Points, in no order, along strands that fork and pass close to each other.
(in the rows, 128 means zero)
Points whose rows are less than 109 apart are linked; no others are.
z396: [129 171 115 138 151 140 147 143 142  55 182 140 132  76 162 108 131 142
 177 112 160]
z728: [165 116 100 181 142 171  70 162 113 124  60 101 108 181 118 122 182 145
  96 145  98]
z336: [112 119 164 132 135  87  80 160 165 142 144 148 156  95 106 150 109 121
  86 110  90]
z364: [102 141 174 164 128  91  88 180 183 108 162 148 140  98 159  88 155 158
 112 104 129]
z587: [113 107 123  88 134 120 139  87 122 105 129 116 157  97  94 126  88 102
 190 116 135]
z890: [156 159 126 104 101 131 138  85  99 134 180 168 114  72 119  83 142 173
  88 104 190]
z561: [106 141 115 161 141 127  71 149 177  59 104 135 149 153 110 108 157 127
 167 132  61]
z320: [ 47  79 162 108 102  70 156 141 148 160 124 123 133 143 119 118  84 108
 111 150 128]
z236: [165 176  86 179 154 179 169 125  98  98 172 117 121 130 157 130 139 123
 117 116 169]
z28: [ 85  82 122  87  94  89 104 133 135 195 130 144 132 117  89  83 129 122
  55 105 184]
z477: [ 88 103 157 121 152 117 132 142 128 149 170 104 166 113 157  67 119 107
 144 101 146]
z471: [163 161 120 174 173 146  96 174 123  87 147 117 137  62 135 160 122 134
 155 130 127]
z540: [ 91 128 116 127  98  92 113 130 141 109 145 168 121  34  83 128 109 143
 119 127 166]
z756: [111 115 159 165 122 109 158 169 130 181 115  85 101 191 152 143 134 151
  90 162 118]
z618: [ 58 117  95 177 157 133 165 150 121 120 174  87 154 164 140  99 149  94
 134 138 126]
z658: [188 139 122  96 130 156 141  74 119 112 106 135 134 149 141 135 127 144
 197 112 131]
z293: [155 111 159 134 165 121 105 150 145 177 145  88 162 204 151 118 145 133
 107  97 105]
z55: [ 85 134 146 126 120 127 196 121 106 119 165 131 114  96 161 119 101 134
 154 138 158]
z431: [ 65 109 164 142 141  96 156 138 159 103 135 107 160 159 148  92 109 123
 190 141 100]
z393: [180 124 128 137 130 158 160 136  82 168  76  77  75 147 146 172 134 141
 115 174 164]
z456: [117 160 136 125 117 134 146 122 168  50 104 161 117 160 159 123 126 136
 184 152  77]
z61: [ 63 125 115 123 128 135 199 114  96 121 174 111 127 113 134 130 102  92
 145 141 142]
z805: [179  97 137 117 142 140  97 148 139 189  95  79 124 210 125 133 155 142
 104 115 115]
z850: [ 61 146 147 127 129 107 139 137 157  89 181 159 153 112 138 104 119  97
 113 118 100]
z367: [186 110 101  60 135 134 103  78 103 167 111 118 139 106  67 160 115 125
 132 116 145]
z676: [164 152 139 133 183 146 147 131 125 117 179 134 165 128 173 138 102 118
 172 106 123]
z990: [175 149  88 156 115 169  83 118 125 107 130 124 124 147 106 116 183 141
  86  87 139]
z574: [162 119 119 117 119 142  86 109 137 145 146 124 141 154 116  92 171 135
  87  64 148]
z896: [138 119 104 104 125 130 142 131  78 171  93 120  85  77  93 208 103 111
 101 185 130]
z124: [130 164 131 149 149 140 116 151 165  66 180 135 142 115 177  68 167 150
 156  89 157]
z20: [107 135 140 114 110 119 133 107 158  63  77 159 121 156 122 126 110 114
 180 158  64]
z985: [ 71 117 149 107 128 128 124 132 119 167 173 128 149 104 162  36 130  93
 100  97 152]
z970: [156 147 180 121 123  92 144 130 124 163 135 158 114  80 151 181  93 146
 111 143 123]
z737: [180 128 122 174 132 167  82 156 109 122  63 109  97 145 132 141 161 161
 114 148 116]
z558: [154 114 160  92  98 118 129  94 157 149  86 144 131 202 147 126 122 150
 146 118  97]
z97: [143 109 142 179 146 125  88 163 139 140 148  78 148 107 135  94 159 150
 115  88 178]
z33: [155  94 114  78 117 105 122  99 105 174 101 120 127  90  79 150  98 146
 145 134 177]
z939: [153 137 172 113 121  91 111 131 165 104  85 167 124  90 141 155  89 159
 184 148 110]
z799: [177 128 158 105 130 128 134  99 142 116 117 132 139 137 159 120 113 162
 209 102 137]
z978: [182 139 111 166 127 171  97 140  91 109  62 129  86  99 127 154 150 153
 120 160 134]
z305: [117  71 118  78  91  95  90 120 160 177  97 131 144 164  73 109 133 125
  84 100 155]
z295: [131 160 145 196 101 134 144 153 141 119 134 118  92 162 165 113 159 164
  84 132 144]
z889: [130 123 111  70 115 139 176 100 107 173  97 131  91 169 116 192 118  86
 104 182  96]
z450: [202 151 122  75 139 158 162  68  97 151 110 137 125 153 156 174 122 122
 158 136 111]
z586: [ 89 140 153 150 156 104  89 166 178  82 184 132 160  93 163  58 155 127
 154  97 136]
z781: [171 123 110 134 164 170 170 141  79 165 104  66 106 162 152 173 126 116
 143 167 146]
z58: [ 97  92  81 158 143 140  93 136 131  94 111  79 152 126  87 113 143 105
 182 123 121]
z274: [127 160 110 160 103 163 167 129 109 104  99 146  80 173 159 155 147 127
 118 177  86]
z932: [159 139 149  77 105 110 118  84 120 152 159 182 136  95 114 100 124 161
  97  91 163]
z931: [ 96 106 140 136  83 101 125 130 168 104 111 145 120 130 138  72 140 171
 162 109 177]
z863: [ 99 115 149 114  91  65 101 141 150 150 120 183 137  67  96 132  85 151
  99 126 167]
z764: [167 126 141 110 110 148 137 102 135 136  65 144 114 207 161 141 139 141
 154 146  82]
z281: [111 136  66 184 174 163 118 163 106 112 126 101 137 169 112 147 152  92
 109 155  79]
z639: [ 94  81 121 111 121 100  92 140 155 162 104 106 143 171  72 135 130 100
  87 126 100]
z808: [ 87 112 159  85  92  80 168 110 130 171 130 163 119 116 116 156  76 113
  92 150 127]
z493: [ 79 126 107 132 145 130 129 142 116 146 195 121 151 123 112 130 140  70
  55 111 113]
z977: [160 112 137 115  93 116 152 136 111 199  81 109  76 147 128 166 120 154
  89 158 174]
z726: [145 123 145  75 104 120 107  86 145 145 139 164 145 151 120  90 132 139
 105  71 133]
z100: [ 83 103 148  87 133  91 125 101 144  98 143 129 170  92  96  98  81  84
 158 104 123]
z154: [ 96  92 142 125 131  88  70 142 171 139 118 117 168 147  80 125 125  99
 103 111  80]
z909: [210 164 128  85 122 141 164  65  87 166 130 151 109 111 136 167 127 145
 123 143 144]
z312: [132 121 136 140 165 131 123 138 142 137 138 104 166 199 146 123 133 120
 149 115  87]
z959: [137 132  72 132  99 160 117  98 115  83 111 131 114 105  90 116 151 144
 164 113 152]
z309: [149  97 140 161 120 109  86 156 147 152 111  99 132 103 115 112 138 168
 120 100 179]
z537: [144 142  72 148 113 166  96 108 136  73 135 130 128 122 103 105 179 134
 141  86 144]
z650: [161 118 160  63 100 110 128  78 149 162 112 163 137 179 127 126 119 138
 114 100 115]
z43: [157 135 168 137 138 109 105 152 133 162 140 137 130 108 137 172 108 140
  92 123 106]
z494: [141 123 115 124 152 155 201 122  85 158 125  82 113 158 161 172 104 111
 178 164 137]
z738: [130 143 154 131 102 117 170 121 122 127 136 147 102  98 150 142 108 162
 145 139 153]
z215: [143 154 114 162 167 146  82 170 140  65 120 139 134  79 125 158 125 125
 164 143  87]
z260: [117 158 138  97 107 143 186  91 115 134 179 165 126 167 172 104 128 120
 102 107 125]
z475: [161 124 184 104 131  96 103 123 166 119 115 150 145 103 140 132  98 162
 188 107 124]
z56: [121  95 128  94 139 130 136 118 101 139  48 119 119 117 110 181  92  97
 165 190  84]
z957: [100  91 151 137 153 108  95 161 144 189 156  79 159 179 141  81 168 114
  78  98 135]
z935: [154 127 157 131 120 114 109 140 134 114  51 169  99  84 141 168 105 161
 173 177 109]
z213: [169 181 120 202 123 169 143 145 127  91 139 110  97 137 162 117 162 163
  98 125 170]
z416: [ 91 135 148  88  80  96 171  89 138 130 115 176 109 135 116 159  88 106
 108 154 100]
z459: [133 112 113  72 137 133 151 105  87 163  72 123 104 108 100 202  98  85
 134 193 102]
z343: [109 107 132 112 127 128 140 109 126  96  73 121 134 155 114 144  97 101
 189 165  75]
z358: [147 174  96 145 146 169 168 112  96  90 191 135 127  97 150 114 135 124
 138 104 177]
z684: [ 96 114 151 144 166 112 104 175 125 183 192  96 158 124 137 106 143  93
  48 104 128]
z867: [113 122 118  97 114 137 166 120 120 160 131 123 112 193 124 160 129  93
  87 143  94]
z31: [136 111 126  94 160 141 167  98  98 137 124  89 147 119 130 164  83 101
 202 139 128]
z224: [ 55  90 162 133 145  98 143 139 148 120 152  94 166 135 148  61 114 112
 184 120 135]
z241: [111 109 129 154 163 133 113 148 118 138 176  79 161  95 139  90 143 111
 140  90 170]
z316: [128 173 149 131  85 116 130 129 155 108 157 193  99 123 143 121 146 158
  71 111 121]
z782: [176 134  77 117 100 157 116  80  99 101  80 140  95  96  86 132 142 165
 165 135 165]
z923: [186 142 114 121 107 138 103 110 105 110  55 170  83  80 116 151 133 167
 152 163 133]
z845: [162 148 111 151 176 159 135 131 123 107 145 128 155 158 152 144 122 116
 164 121  97]
z356: [106 137 119 100 117 143 168  95 135 117 153 148 140 207 142 122 127  93
 107 114  82]
z469: [113  92  83 181 153 149  92 165 107 117 101  59 130  97  88 139 140 118
 161 144 134]
z472: [134 133 144 189 111 132 146 156 135 150 112  93  98 206 164 115 165 165
  93 141 132]
z357: [164 132  80  79 136 157 116  91  95 141 131 128 134 123  74 170 126  95
 105 119 112]
z811: [177 164 133 155 150 133  94 147 120 113 160 134 130  42 118 152 125 150
 121 110 147]
z204: [116 169 109 156 104 150 144 140 139  70 117 160  88 143 148 139 150 144
 133 153  92]
z522: [167 121 103  94 124 125 149 108  74 182 111 110  91  68  84 184 106 135
 115 168 177]
z563: [ 81 104 139 130  83  95 120 133 154 129 131 158 118  99 139  54 141 159
 121 104 194]
z368: [105 153 168 148 104 108 103 151 159 125 175 171 123 110 160  80 159 145
  64  94 134]
z564: [146 101  98 157 173 163  80 166  83 123  84  83 129  82  93 164 127 117
 149 159 113]
z694: [146 166 121 140 109 112 104 137 139  90 148 172 105  40 104 146 128 164
 115 128 150]
z521: [ 37  98 102 142 128 122 164 135 117 115 160  95 139 128 110 115 125  83
 137 138 130]
z851: [117 162 106 150 169 135  91 150 159  47 135 149 160 113 112 144 125  99
 157 137  56]
z122: [ 90 153 157 141 151 107 148 150 147 113 173 152 156 137 147 146 100 100
 113 137  72]
z19: [154 147  75 158 174 175 116 136 104 102 140 119 148 145 126 153 138 100
 135 126  96]
z38: [203 173 124 126 129 153 153  98  88 148 146 126 106 104 139 159 131 157
  98 127 170]
z704: [ 73 136  74 183 184 141 149 162 116 126 172 102 157 175 127 140 134  77
 113 154  88]
z556: [152 138  63 108 141 180 124 101  96 121 120 122 128 154  95 161 143  90
 111 127  99]
z860: [163 139 112 131 117 174 164 107 102 125  71 128  91 192 168 145 153 137
 153 164 102]
z569: [ 49 101 164 135 112  84 166 141 151 131 118 121 129 159 129 128  92 115
 141 162  93]
z973: [ 86 113 104 166 132 127  89 137 163  75 117 108 152 149 100  99 158 119
 170 120  99]
z217: [ 69 141 143  99 113  94 136 109 158  62 148 164 148  88 101 108  93  91
 137 118 108]
z843: [ 87 108 138  92  86  79 111 126 131 178 141 179 135  95  94 104 111 133
  48 112 167]
z967: [112 102 153 142 112 105 173 161 120 189 118  94  87 154 145 161 113 137
  87 166 143]
z691: [157  85 138 149 115 119  99 159 143 175  77  81 114 166 125 124 142 169
 121 120 159]
z869: [140 166 122 109 126 153 155 101  97 115 196 150 128  90 154  71 140 140
 122  92 184]
z665: [ 76 125 137 106  92 117 100 121 140 141 155 163 137  85 143  16 152 124
 100  91 177]

A fork is a point with three links. Follow the links from the first point to the second and name the forks in between, in order.
z558 / z869 => z726
z845 / z356 => z19, z459
z396 / z782 => z358, z726
z860 / z522 => z459
z726 / z799 => z923
z393 / z890 => z358
z896 / z970 => z19
z312 / z639 => z845, z19

A fork is a point with three links, a tip a point with one. Leave the first point through the second and follow the links. Name the first fork or tip that comes.
z38 / z909 => z923
z694 / z811 => z564
z756 / z967 => z122
z368 / z364 => z358
z939 / z475 => z38
z764 / z860 => z459
z56 / z343 => z726
z358 / z396 => z316
z416 / z808 => z477

Follow the links from the first point to the second, and from the first to the third. Name the last point that the two ways share.
z558 / z935 / z358 => z726
z472 / z537 / z364 => z358
z281 / z569 / z931 => z477
z665 / z367 / z618 => z19
z416 / z931 / z845 => z477
z764 / z472 / z935 => z726
z475 / z890 / z728 => z923
z61 / z522 / z805 => z19
z931 / z493 / z556 => z293

Name the points in between on the shortest way along the links from the first point to the second, in order.
z558 / z896 => z764, z860, z274, z204, z456, z20, z343, z56, z459
z985 / z808 => z477, z224, z431, z569, z320
z990 / z475 => z537, z959, z782, z923, z935, z939
z213 / z737 => z236, z358, z869, z890, z932, z726, z574, z990, z537, z959, z782, z923, z978
